Each row is a point on a landscape with many peaks, with its height.
From any point a climber steps to the highest of the 2 points nearest to it. It stops when none of these is higher. Distance is the straight distance between rows; heights are no part of it.
(2084) height 2.33: [158 125 177 89 147 146 103 113 146 80 92 135 136 99 142 138 126 128 110 124 105 123 114 171 131 116 100]
(585) height 1.08: [126 115 135 134 151 132 130 153 155 107 132 114 136 77 142 137 122 111 132 142 123 128 100 110 123 146 136]
(287) height 4.35: [98 133 153 157 108 108 149 123 171 100 173 71 121 85 168 162 102 128 159 149 142 146 99 102 117 153 128]
(261) height 2.17: [164 74 138 137 141 93 119 158 80 135 113 152 172 147 69 128 163 155 93 112 113 177 142 92 128 141 145]
(1094) height 2.79: [163 93 120 183 175 105 118 106 86 129 137 158 181 135 44 125 133 114 130 110 120 133 101 110 160 93 127]
(1747) height 4.05: [94 155 138 136 95 141 148 128 187 67 158 113 106 100 175 166 102 139 159 155 121 151 78 128 99 162 118]
(1601) height 1.89: [153 89 197 134 117 113 142 142 96 118 102 104 188 159 143 124 161 156 93 112 145 159 140 109 121 137 138]
(967) height 1.36: [134 147 65 127 165 109 159 93 155 159 147 121 129 117 108 78 116 95 212 131 162 107 123 106 121 141 177]
(182) height 4.07: [163 132 169 120 110 137 119 145 112 91 79 129 152 153 174 99 143 119 97 139 138 131 92 149 89 89 154]
(1184) height 3.63: [112 176 121 111 128 168 132 99 152 113 127 125 60 187 142 126 147 111 181 88 109 109 119 160 137 143 134]
(414) height 0.59: [128 104 138 167 158 121 146 136 153 131 150 122 164 168 130 109 148 100 150 130 142 157 82 121 95 137 161]
(2046) height 4.75: [105 161 129 125 87 160 147 115 89 142 124 142 84 185 128 140 145 102 89 94 111 107 159 161 138 118 106]
(1547) height 3.16: [106 150 113 97 131 156 102 119 154 124 142 149 103 87 122 155 109 149 138 137 123 90 137 147 138 155 105]
(1887) height 4.30: [91 135 159 136 117 89 124 125 103 171 174 89 91 103 118 150 98 139 129 149 162 170 136 113 111 145 74]
(422) height 3.03: [117 102 121 126 125 159 150 136 133 102 179 132 130 74 141 195 80 154 135 135 133 101 132 112 126 184 129]
(382) height 3.80: [143 129 101 96 120 144 136 147 125 133 101 155 115 110 128 151 142 152 79 103 118 83 161 128 139 149 145]
(640) height 2.36: [138 121 97 135 121 134 141 86 112 178 151 154 145 207 81 106 146 125 149 100 157 130 145 117 110 162 174]
(1053) height 3.19: [112 154 128 111 138 125 80 140 113 161 99 120 88 137 122 106 143 110 106 133 117 140 151 153 137 85 95]
(2070) height 2.91: [112 133 109 121 165 118 94 139 123 174 135 140 104 120 108 130 140 115 119 118 138 121 148 138 138 125 119]
(355) height 0.42: [127 94 128 172 156 127 139 172 117 116 129 122 149 166 154 116 161 99 109 109 128 157 103 114 103 125 166]
(455) height 2.58: [145 91 109 141 145 122 126 175 85 149 117 142 137 138 99 151 153 128 71 111 108 131 152 102 139 135 153]
(825) height 1.78: [82 138 128 110 125 123 123 182 95 134 129 116 92 125 118 146 128 140 64 128 96 169 181 131 144 138 74]
(577) height 1.38: [166 104 113 119 106 119 122 107 107 108 99 160 184 125 116 139 138 139 98 115 120 102 128 149 153 125 141]
(1647) height 2.19: [92 128 108 128 167 133 130 154 159 133 179 111 66 126 124 151 139 125 132 109 104 163 122 125 109 174 145]
(1057) height 5.96: [132 144 117 130 105 123 143 104 115 165 116 144 99 188 133 85 155 95 144 93 150 125 149 124 126 108 123]
(331) height 4.58: [164 90 94 141 171 120 134 157 117 124 126 151 175 87 80 150 121 149 148 120 118 121 135 85 152 142 174]
(706) height 3.61: [155 123 156 83 107 109 115 66 124 132 99 147 179 140 118 112 117 150 123 142 171 128 126 151 138 135 97]
(546) height 2.98: [93 169 78 102 128 158 115 146 151 118 155 144 66 82 110 140 106 153 144 137 110 107 164 131 156 154 122]
(2028) height 2.24: [155 117 198 102 135 148 115 132 159 69 83 100 132 121 170 137 150 134 121 137 99 148 107 154 99 133 115]
(457) height 7.33: [100 183 117 99 127 132 106 130 166 111 112 121 93 111 154 114 123 127 155 177 117 114 72 152 120 93 99]
(1756) height 1.91: [170 79 111 124 131 105 119 108 93 135 114 156 187 145 27 129 157 160 96 114 97 149 135 120 152 142 151]
(166) height 2.59: [162 155 119 69 139 134 100 121 144 130 75 126 88 138 153 94 169 138 143 149 138 109 124 148 98 122 139]
(963) height 1.15: [126 131 81 148 116 122 152 119 88 172 188 135 139 129 101 154 98 132 120 140 155 87 141 121 127 137 139]
(1724) height 6.18: [137 133 114 116 175 123 112 86 173 121 99 146 163 80 109 102 116 110 172 148 138 108 104 145 154 110 127]
(1926) height 2.40: [147 75 156 142 137 134 138 164 113 117 134 133 178 155 114 140 155 166 133 112 138 172 109 90 103 186 187]
(2086) height 6.44: [91 183 146 114 75 123 122 142 134 113 163 108 87 99 142 125 111 159 132 193 144 158 125 122 113 129 76]
(1334) height 4.27: [135 106 100 148 147 166 158 105 120 121 153 166 142 138 98 178 135 130 162 99 114 80 146 118 150 157 160]
(976) height 6.42: [119 102 195 170 145 104 125 161 134 119 122 79 141 121 146 142 151 133 112 117 124 188 118 101 124 132 109]
(917) height 1.85: [171 119 156 104 112 115 118 105 170 114 108 118 177 100 151 110 130 150 163 170 171 138 96 110 111 136 131]
(1152) height 3.09: [118 158 110 119 156 161 120 132 187 92 96 135 72 116 151 132 140 94 175 107 75 116 89 150 143 115 142]
(169) height 2.72: [147 147 85 85 156 134 100 114 189 132 93 130 89 116 132 93 148 119 155 126 117 114 122 131 108 142 154]
(1856) height 1.69: [138 144 50 137 133 126 166 142 159 148 150 127 101 87 143 119 112 107 169 113 118 92 137 99 134 141 195]
(596) height 5.06: [143 99 117 150 132 169 147 119 123 100 134 152 150 147 127 140 133 104 138 111 122 99 115 134 129 148 169]
(1854) height 6.70: [137 167 134 86 135 173 120 91 160 77 97 150 104 121 153 141 131 118 159 141 113 86 82 188 140 139 118]
(1994) height 1.34: [173 122 132 119 102 167 177 102 162 119 110 149 100 165 146 85 131 100 191 56 112 121 120 117 147 94 139]
(1202) height 1.93: [127 122 106 163 80 183 176 131 126 132 152 160 112 153 147 153 119 95 152 88 107 66 125 109 146 103 149]
(1414) height 2.12: [156 93 175 113 129 163 118 149 133 68 107 131 162 143 164 148 154 126 100 114 107 141 122 155 99 147 148]
(951) height 2.67: [127 128 105 85 154 102 97 119 134 156 114 136 125 83 106 123 129 147 111 125 138 118 158 128 146 129 114]
(1948) height 7.29: [164 147 118 131 112 153 149 79 144 126 98 160 129 122 140 114 121 118 171 102 126 42 119 128 167 69 118]
(1759) height 3.91: [168 111 161 122 112 108 122 125 106 112 96 133 183 139 164 87 131 126 94 153 159 127 107 143 110 86 118]
(1874) height 6.93: [84 192 124 117 90 114 92 146 155 99 130 119 78 108 158 111 121 144 137 205 124 159 89 145 118 101 79]
(1654) height 5.38: [154 121 83 141 176 108 150 144 138 126 151 142 169 72 96 116 103 116 173 139 130 109 110 105 144 134 173]
(754) height 0.93: [107 153 168 103 100 124 113 187 151 89 88 96 93 110 189 123 151 149 93 134 113 146 111 116 100 138 132]
(1732) height 1.65: [146 126 70 126 110 116 154 103 93 191 156 136 125 137 104 134 124 145 118 119 172 94 165 116 98 147 158]
(539) height 3.06: [141 92 122 108 158 103 123 186 114 153 112 121 136 112 125 136 150 167 80 100 125 150 171 90 122 162 154]
(281) height 2.90: [108 144 69 140 101 158 154 150 140 110 188 116 106 90 153 138 68 135 146 171 125 105 127 118 127 156 167]
(431) height 3.36: [122 140 120 111 106 146 120 147 109 130 110 151 115 141 159 127 133 136 97 134 137 94 127 138 105 128 138]
(677) height 6.62: [89 144 98 162 153 99 112 125 134 167 153 110 120 127 125 93 93 79 140 142 142 125 106 124 122 84 122]
(594) height 1.73: [148 96 156 121 133 110 110 146 95 125 91 118 155 173 143 81 164 116 80 111 138 169 136 135 111 128 148]
(672) height 5.43: [130 107 123 175 167 117 141 144 113 145 183 126 167 69 91 168 69 128 140 155 132 128 110 108 140 120 121]
(271) height 3.78: [149 114 118 133 153 109 105 87 112 154 140 150 176 129 83 131 119 128 132 135 150 113 129 156 156 109 93]
(385) height 6.97: [119 132 143 96 88 111 145 143 96 135 123 108 140 106 146 173 118 184 81 123 140 123 170 113 129 164 111]
(442) height 1.01: [118 140 137 119 148 118 99 178 147 109 81 114 93 121 177 97 148 119 94 137 110 147 98 128 99 95 124]
(1309) height 2.37: [139 114 111 167 108 178 148 137 111 117 116 163 133 134 134 157 129 111 103 87 100 63 151 118 176 83 152]
(1610) height 1.42: [98 111 154 104 157 102 109 147 101 156 124 111 105 137 106 163 159 127 73 117 108 177 167 128 129 158 74]
(2019) height 3.29: [88 133 131 132 95 159 135 152 82 114 122 143 137 162 152 151 112 117 51 137 93 123 155 156 128 127 103]
(203) height 4.92: [106 93 141 178 116 132 138 168 66 134 164 130 140 157 133 179 119 137 93 128 115 139 144 118 107 143 121]
(46) height 2.99: [154 100 105 125 118 110 147 161 111 147 134 106 166 133 142 111 129 164 117 127 177 138 142 89 111 157 174]
(492) height 7.20: [120 193 125 92 111 180 115 93 155 101 101 146 78 122 130 143 110 130 182 140 105 61 112 168 160 118 106]
(465) height 5.13: [115 147 192 179 112 84 138 127 119 137 139 45 126 122 147 155 122 158 124 149 153 145 134 90 141 132 124]
(2027) height 2.86: [104 152 135 122 72 147 124 163 122 93 135 127 129 99 180 151 88 167 103 160 133 110 124 113 107 137 124]
(1906) height 2.89: [149 137 114 95 164 145 116 137 198 88 91 135 102 107 139 125 154 124 156 119 100 116 111 150 121 152 156]
(384) height 1.80: [118 118 116 112 168 128 139 132 178 116 148 118 109 120 118 131 148 143 159 112 131 154 121 117 94 203 162]
(1712) height 6.63: [167 144 113 124 153 136 122 81 163 109 91 162 155 105 114 95 126 109 202 118 116 69 113 133 173 92 148]
(18) height 3.67: [144 89 154 150 190 97 131 115 119 156 149 147 153 127 73 165 115 148 155 125 134 149 127 125 116 140 99]
(695) height 3.15: [151 100 131 187 166 140 133 91 87 131 148 164 162 163 68 140 135 92 152 98 108 115 105 126 157 118 131]
(2079) height 5.98: [115 146 87 79 83 96 154 137 95 161 143 123 127 108 131 157 104 177 74 143 140 110 168 124 131 160 114]
(779) height 3.38: [94 159 185 83 96 147 103 126 135 89 125 125 92 103 140 161 133 144 106 154 108 136 145 155 127 151 58]
(176) height 3.05: [119 143 113 159 127 154 138 131 155 136 114 143 89 129 130 124 125 89 150 97 87 95 122 115 162 66 133]
(685) height 7.85: [106 176 106 96 147 127 104 108 167 128 96 138 82 107 132 113 119 121 186 141 113 81 101 157 146 88 109]
(953) height 2.38: [155 111 135 135 127 123 107 65 99 141 117 153 188 160 85 73 130 108 135 132 155 153 103 143 138 92 145]
(1224) height 5.36: [106 139 118 123 97 80 135 163 126 140 168 60 84 103 170 117 122 157 120 145 161 171 131 98 87 169 137]
(1810) height 2.53: [142 118 150 131 96 91 131 132 129 138 129 107 165 56 134 154 79 173 88 155 151 122 139 105 159 101 102]
(1029) height 0.99: [143 139 152 61 70 129 142 106 94 101 89 139 147 122 149 170 120 151 75 159 104 100 142 163 125 147 77]
(2072) height 3.34: [148 91 157 151 170 103 142 109 132 150 154 124 183 140 81 143 126 133 183 139 152 168 108 118 111 171 134]
(200) height 4.56: [132 129 96 181 120 138 165 121 107 158 151 140 144 150 115 105 131 92 151 96 146 88 125 91 134 90 145]
(513) height 5.70: [106 117 133 183 141 100 126 135 122 145 162 111 146 146 140 113 105 107 111 152 151 145 92 134 104 81 103]
(838) height 7.03: [113 128 126 151 170 108 89 81 151 162 103 137 111 167 120 67 148 75 172 123 134 148 119 154 136 88 127]
(373) height 1.22: [157 124 121 86 94 115 158 91 51 132 91 136 155 199 125 119 150 113 67 115 117 125 169 171 114 140 118]
(1443) height 2.70: [122 142 123 150 92 170 129 160 129 141 113 152 104 120 122 140 118 109 99 107 94 88 158 133 159 72 122]
(1803) height 6.55: [127 129 116 131 159 132 120 100 143 158 121 131 107 172 111 82 166 91 165 99 137 142 128 126 132 112 147]
(1585) height 3.75: [144 100 105 192 148 126 162 132 87 152 156 160 138 164 84 152 122 111 145 110 137 108 125 109 142 99 134]
(1333) height 3.59: [116 136 140 118 122 115 106 116 115 134 111 148 159 100 131 135 105 128 94 163 130 105 124 147 145 79 73]
(1729) height 2.05: [143 123 87 131 118 128 139 134 92 183 132 144 130 179 104 109 156 134 118 112 150 131 168 112 90 153 180]
(1733) height 6.24: [156 130 154 97 121 167 131 95 155 68 109 142 136 144 164 138 134 121 159 141 126 113 83 171 98 157 148]
(1775) height 3.50: [110 121 147 139 128 188 129 149 109 103 129 150 117 167 149 154 138 104 84 105 81 105 139 156 146 124 136]
(1371) height 3.43: [84 161 82 139 125 144 121 114 127 168 186 125 82 121 112 125 90 117 147 132 134 107 138 136 142 122 113]
(1402) height 7.58: [91 159 146 90 131 105 101 129 135 147 132 101 74 127 141 104 151 120 114 140 145 175 149 133 92 151 94]
(1028) height 5.37: [144 133 101 158 95 120 151 108 90 197 128 151 125 177 102 100 147 100 130 91 146 106 150 107 132 82 122]
(1658) height 1.71: [85 159 85 153 83 160 113 185 142 89 168 130 91 119 148 121 101 130 126 174 105 157 151 137 133 125 124]
(861) height 2.29: [67 148 113 176 140 156 99 136 155 116 162 144 105 121 107 127 86 98 141 157 93 128 129 151 166 93 87]
(114) height 3.20: [169 99 175 112 150 133 104 81 98 97 118 142 185 157 75 111 150 114 106 114 108 168 132 171 138 116 131]
(862) height 1.57: [138 137 89 115 141 129 149 86 169 142 129 143 144 148 116 84 136 120 188 131 161 107 119 127 115 160 180]
(1595) height 4.26: [148 116 148 127 106 125 132 159 146 108 102 114 153 159 183 98 150 140 121 138 150 155 106 110 86 127 182]
(369) height 2.51: [164 103 122 89 160 126 83 128 160 119 83 145 150 63 96 136 137 151 116 112 121 111 136 128 162 126 123]
(402) height 5.74: [85 176 105 121 63 178 151 123 117 143 139 162 80 173 137 130 112 126 126 124 120 87 163 139 129 114 113]
(859) height 3.08: [121 138 147 114 67 139 144 149 95 114 109 132 154 138 194 134 109 161 88 157 154 100 116 127 102 128 115]
(149) height 3.53: [157 99 80 147 138 107 160 151 110 139 162 106 163 107 148 123 101 147 139 137 161 110 113 84 114 141 189]
(122) height 1.58: [130 118 95 128 152 136 148 108 168 139 155 130 131 151 119 120 136 124 171 124 155 150 121 117 85 192 193]
(1239) height 3.35: [133 116 102 168 170 142 131 156 167 123 97 131 116 99 129 112 140 86 158 92 84 110 116 99 155 83 147]
(343) height 1.61: [173 89 93 123 103 105 144 105 90 128 92 156 185 145 64 126 157 146 77 98 109 106 145 129 152 125 149]
(1046) height 2.42: [156 127 136 84 153 128 87 121 153 98 69 147 126 65 126 129 130 149 120 148 111 103 126 158 155 102 108]
(177) height 3.70: [142 111 98 165 200 113 126 148 155 136 120 132 124 103 91 118 151 93 165 106 105 143 114 102 145 126 162]
(1853) height 2.18: [107 152 48 121 138 146 163 132 155 121 168 120 87 80 145 134 104 114 163 128 103 95 103 116 125 169 180]
(1203) height 6.60: [137 128 125 135 94 159 156 76 112 144 121 177 114 160 131 124 113 119 164 87 141 65 132 127 172 73 103]
(1689) height 3.18: [70 172 105 149 135 144 106 140 154 131 152 125 46 156 138 112 141 92 131 125 93 151 129 153 129 123 114]
(1147) height 5.76: [146 130 121 150 87 138 164 77 85 166 153 167 128 182 107 140 126 102 133 92 144 85 135 132 153 87 102]
(985) height 2.28: [65 161 97 111 108 139 116 150 105 152 139 136 68 128 115 141 141 131 93 126 102 132 185 141 131 144 108]
(1469) height 2.08: [91 148 145 141 138 155 92 111 152 105 128 145 98 118 136 128 108 97 140 139 96 107 114 168 165 88 83]
(974) height 1.35: [139 156 68 113 148 115 133 112 157 158 140 130 112 90 116 103 114 108 175 115 138 82 125 106 137 120 162]
(1376) height 1.54: [142 115 138 113 116 110 143 133 63 135 99 130 154 172 139 100 149 111 56 121 135 151 162 136 112 122 122]
(207) height 2.88: [143 72 187 127 145 141 136 121 112 112 129 145 151 143 88 188 155 143 121 92 112 157 138 135 118 179 108]
(446) height 5.44: [118 139 214 160 95 96 154 139 101 133 107 67 152 151 184 150 150 152 86 134 148 140 150 87 136 137 122]
(952) height 5.72: [154 123 138 139 120 160 129 107 146 89 117 143 139 158 154 112 144 99 136 107 128 94 101 160 118 123 145]
(249) height 2.71: [92 151 108 140 174 145 126 141 168 141 153 115 59 141 116 134 146 92 133 101 92 137 134 147 146 158 122]
(1325) height 3.55: [69 164 121 136 118 122 115 135 159 117 146 122 83 163 169 109 136 101 118 147 111 169 90 158 97 138 111]
(2035) height 0.76: [145 103 124 174 180 117 141 117 163 113 123 134 162 165 119 88 142 66 156 126 104 165 78 129 129 112 169]
(21) height 6.69: [143 102 179 140 145 78 108 162 155 138 93 84 143 114 141 105 163 136 119 123 142 191 126 105 132 123 133]
(1881) height 4.57: [109 130 76 104 110 161 134 149 114 125 140 142 86 102 135 165 131 153 109 111 123 85 171 115 121 167 162]
(1730) height 3.10: [79 181 141 75 106 177 104 131 106 86 111 143 76 140 136 150 135 131 101 154 96 116 150 179 132 141 76]
(316) height 2.68: [121 150 156 119 77 108 118 149 121 119 125 99 133 76 161 139 83 175 89 174 142 113 135 114 133 106 98]
(470) height 3.76: [150 147 164 100 103 114 117 95 101 130 93 135 164 135 150 121 111 131 100 164 148 111 125 152 115 94 87]
(853) height 4.03: [138 87 128 140 209 115 113 131 140 136 136 143 146 93 73 129 143 124 163 126 131 154 116 110 135 131 130]
(1189) height 1.94: [109 148 154 136 130 150 91 98 120 107 119 139 127 147 159 120 107 100 133 159 108 103 83 176 124 92 94]
(1362) height 1.55: [140 126 114 151 86 162 183 122 151 141 133 143 90 169 155 108 146 95 168 68 121 99 115 108 120 107 150]
(948) height 2.26: [117 158 163 93 132 120 118 100 88 141 98 121 110 197 153 99 145 86 102 132 135 159 139 178 96 117 91]
(1749) height 4.53: [136 95 128 165 165 125 158 151 113 126 182 108 149 90 117 176 95 136 156 126 130 140 102 97 110 161 142]
(1468) height 0.94: [158 112 135 159 129 145 142 98 141 108 113 139 158 173 93 62 147 71 173 98 107 139 88 123 149 92 180]
(790) height 3.27: [140 90 159 131 143 101 133 124 84 148 146 136 155 148 84 182 130 162 105 112 134 158 141 128 115 155 88]
(1339) height 5.93: [105 108 200 174 113 132 136 163 100 109 138 98 145 138 144 184 134 140 102 124 120 152 137 126 113 142 101]
(387) height 0.96: [111 123 152 111 120 134 115 168 149 115 114 105 114 85 152 147 144 149 99 129 124 136 138 115 120 143 121]
(224) height 3.89: [82 113 140 141 94 128 140 150 70 137 140 142 169 154 133 172 109 146 65 146 116 133 150 143 125 108 87]
(1494) height 1.83: [167 140 103 98 130 113 106 159 159 131 81 127 136 86 150 87 127 153 125 145 156 101 114 95 116 104 150]
(573) height 4.10: [108 154 136 100 111 167 123 104 111 127 112 142 59 185 144 133 138 103 124 99 119 106 158 165 130 156 118]
(1119) height 2.64: [156 104 102 90 99 112 143 147 93 133 105 131 173 139 162 130 134 174 79 123 157 133 156 94 103 168 166]
(1176) height 3.64: [108 131 125 144 217 105 113 108 161 143 157 130 133 104 89 133 106 109 173 127 108 153 116 143 144 131 100]
(456) height 1.10: [182 118 150 127 121 161 132 89 125 98 102 148 137 161 100 72 155 89 152 67 98 128 124 125 163 69 166]
(1559) height 2.00: [78 151 100 157 126 153 102 168 127 108 158 127 93 117 120 126 98 118 105 164 100 137 160 142 155 89 105]
(4) height 1.09: [119 118 140 154 147 110 110 166 149 116 99 114 127 142 172 87 141 79 109 133 113 147 89 133 111 71 137]
(1459) height 2.73: [91 162 80 170 129 153 129 131 156 133 169 130 83 102 106 124 74 104 172 142 102 101 144 121 175 88 125]
(744) height 3.81: [94 165 124 116 117 122 126 138 178 83 136 114 84 122 181 140 135 115 129 157 113 170 67 127 93 153 109]
(305) height 1.23: [106 134 124 145 148 126 121 152 165 107 139 131 125 104 159 125 109 91 118 151 116 126 91 137 121 91 129]
(1774) height 7.60: [106 154 97 150 156 97 120 83 162 162 133 121 106 151 129 75 124 88 187 146 150 117 87 141 132 101 122]
(334) height 3.57: [105 145 203 111 120 123 99 111 150 111 122 101 100 94 123 156 132 146 125 126 129 145 137 140 127 165 64]
(728) height 0.28: [139 100 100 158 166 124 128 198 140 114 115 115 140 126 146 112 168 127 109 114 121 152 114 94 112 128 193]
(1530) height 2.85: [148 104 174 108 107 144 128 82 133 128 128 132 183 178 106 104 144 125 148 134 165 170 118 151 95 162 141]
(1297) height 1.99: [162 96 167 119 125 124 125 146 121 93 88 113 170 128 172 149 152 151 92 113 127 138 133 115 130 134 139]
(2026) height 2.63: [137 121 145 124 103 150 128 86 101 152 129 148 160 203 82 94 142 114 145 112 165 140 129 152 107 153 159]
(497) height 3.32: [119 154 124 129 153 158 151 92 189 107 109 130 69 153 135 119 145 91 182 73 80 137 112 137 151 136 137]
(90) height 6.38: [82 160 131 97 110 104 124 157 135 130 173 86 71 125 148 124 140 137 115 131 138 180 126 106 86 174 117]
(258) height 3.39: [88 130 140 144 140 110 90 147 112 149 122 121 127 109 131 103 120 108 95 146 123 139 128 145 145 75 75]
(1901) height 4.29: [143 109 87 155 123 137 157 149 125 123 137 141 163 110 141 140 121 119 127 118 138 84 125 100 127 134 175]
(1002) height 5.97: [128 123 177 122 103 93 164 124 89 123 111 61 151 131 152 172 145 184 82 131 128 131 178 81 142 168 129]
(1597) height 1.74: [147 132 119 96 143 115 129 98 164 143 143 129 157 105 132 105 112 139 169 150 181 125 118 125 108 158 141]
(391) height 1.70: [150 137 75 102 130 129 110 185 157 126 90 133 112 66 163 115 132 152 100 132 130 91 139 102 137 111 165]
(1225) height 3.54: [148 110 128 101 135 102 102 54 124 164 137 139 183 131 83 116 132 153 150 137 176 136 135 147 125 134 99]
(1206) height 1.90: [165 120 148 122 123 116 111 147 160 103 77 118 171 82 169 110 129 163 126 153 154 123 103 119 125 110 144]
(30) height 3.62: [123 134 107 121 157 159 144 109 139 125 154 155 116 114 111 160 117 131 160 109 116 64 133 141 166 157 127]
(2091) height 1.24: [115 120 176 111 141 81 116 134 114 153 97 97 133 111 100 150 144 152 87 130 132 170 171 104 140 143 70]
(1981) height 5.75: [110 171 104 114 71 130 115 149 128 100 173 112 89 63 134 126 68 166 150 201 139 152 140 122 146 124 95]
(1024) height 4.28: [132 114 112 147 130 90 125 111 80 165 170 130 165 107 86 155 91 149 111 152 144 141 133 138 151 91 82]
(1524) height 4.48: [120 116 148 150 106 112 155 150 174 108 125 96 139 149 204 123 132 141 127 147 142 158 87 102 75 136 149]
(656) height 4.11: [91 165 87 110 103 118 118 102 102 171 155 141 109 142 118 117 95 133 120 148 156 110 147 150 131 109 86]
(1425) height 4.23: [128 102 112 118 148 108 144 164 93 168 174 94 86 96 111 170 108 168 131 118 137 159 162 102 104 183 143]
(1221) height 4.94: [104 118 143 171 128 88 129 136 98 161 178 107 146 116 118 141 84 141 116 154 163 144 125 125 123 116 85]
(1485) height 4.04: [133 121 150 142 102 164 142 104 83 117 114 146 122 186 127 134 150 91 103 82 102 113 147 156 140 107 134]
(2014) height 2.50: [156 157 153 63 112 116 106 111 122 123 68 116 121 156 161 83 143 137 127 153 153 145 123 168 82 111 115]
(1127) height 2.75: [70 174 109 100 91 161 110 151 119 101 130 147 68 156 119 124 131 137 93 146 84 116 176 155 147 132 91]
(962) height 1.21: [193 129 147 101 106 166 147 94 125 106 95 151 110 164 123 74 140 111 175 56 112 119 132 118 152 45 125]
(819) height 3.56: [102 148 90 132 113 168 130 153 149 139 151 145 65 98 115 147 108 127 134 102 91 81 163 112 150 137 142]
(668) height 4.78: [115 119 114 142 112 92 140 163 148 135 149 85 114 127 184 119 119 143 131 138 158 162 103 100 78 144 154]
(1498) height 4.74: [104 163 87 72 77 105 134 116 100 159 110 141 130 122 135 134 111 150 83 167 140 105 161 154 127 128 85]
(873) height 3.52: [168 109 160 139 128 139 120 90 81 87 117 139 159 188 99 116 147 98 103 92 113 135 128 170 137 101 136]
(1255) height 3.82: [95 138 171 135 138 118 125 109 146 137 164 93 116 111 125 154 131 140 139 137 141 168 130 132 113 180 96]
(1016) height 6.57: [87 194 112 128 84 172 123 115 149 130 122 149 52 139 131 127 118 138 155 130 107 85 137 144 153 98 99]
(1367) height 2.41: [157 156 149 88 108 119 110 82 97 146 77 139 125 184 142 71 150 102 127 137 152 135 147 170 106 108 122]
(923) height 6.46: [151 87 194 123 146 97 83 123 159 116 96 104 177 99 106 100 132 131 145 137 139 175 114 118 137 108 128]
(1821) height 2.95: [150 89 165 118 169 138 105 109 124 119 122 148 164 148 78 136 148 127 135 112 111 171 135 155 136 159 127]
(1311) height 2.62: [144 74 186 129 142 134 133 148 132 112 114 114 153 154 99 163 170 158 143 111 118 182 141 105 111 185 151]
(1292) height 2.27: [162 103 148 134 127 66 130 152 118 149 104 102 187 96 138 80 125 184 111 135 177 150 126 68 134 104 150]
(1126) height 3.26: [122 117 148 136 183 109 137 102 162 126 170 106 140 71 93 156 102 130 181 138 155 146 112 125 133 141 92]
(1937) height 3.48: [151 87 127 130 161 110 128 184 113 146 141 99 110 97 109 165 141 173 128 109 124 166 151 85 110 177 158]
(1006) height 6.17: [116 125 76 115 125 140 139 165 104 150 160 101 73 107 127 144 120 148 104 114 129 122 168 107 103 171 166]
(1685) height 4.73: [126 120 166 180 130 75 152 115 148 132 176 45 140 102 143 144 105 146 161 168 157 153 106 103 121 140 134]
(1167) height 3.68: [96 120 103 155 136 138 148 142 127 115 201 113 115 91 131 171 87 122 147 157 125 131 116 123 120 159 141]
(627) height 1.44: [86 144 93 160 101 144 132 176 158 88 159 120 112 104 169 128 79 118 121 180 104 136 91 129 134 97 145]
(979) height 1.17: [153 117 127 90 77 131 138 101 91 106 101 156 177 142 143 167 137 144 77 117 121 86 149 167 133 149 104]
(1487) height 1.14: [142 97 169 102 130 87 110 104 108 164 95 114 181 122 79 132 147 155 111 124 133 177 159 126 149 127 73]
(1223) height 6.79: [146 119 83 148 175 101 146 142 103 160 176 120 141 56 99 132 76 134 158 143 141 114 124 109 143 128 138]
(1431) height 2.54: [170 101 114 140 145 116 109 104 108 141 119 148 169 135 58 84 151 116 133 114 135 134 122 110 168 88 153]
(26) height 2.39: [167 106 161 155 130 72 133 134 117 150 130 85 180 77 126 130 115 191 120 141 164 139 137 79 153 106 123]
(544) height 3.07: [134 96 190 144 118 122 138 91 147 127 148 115 175 152 115 137 137 129 164 142 170 166 109 122 99 164 116]

For each start below, name the point where the climber stops.
(1431) -> (1774)
(414) -> (853)
(979) -> (1006)
(2028) -> (1402)
(1367) -> (2046)
(1029) -> (1402)
(948) -> (2046)
(706) -> (1402)
(967) -> (385)
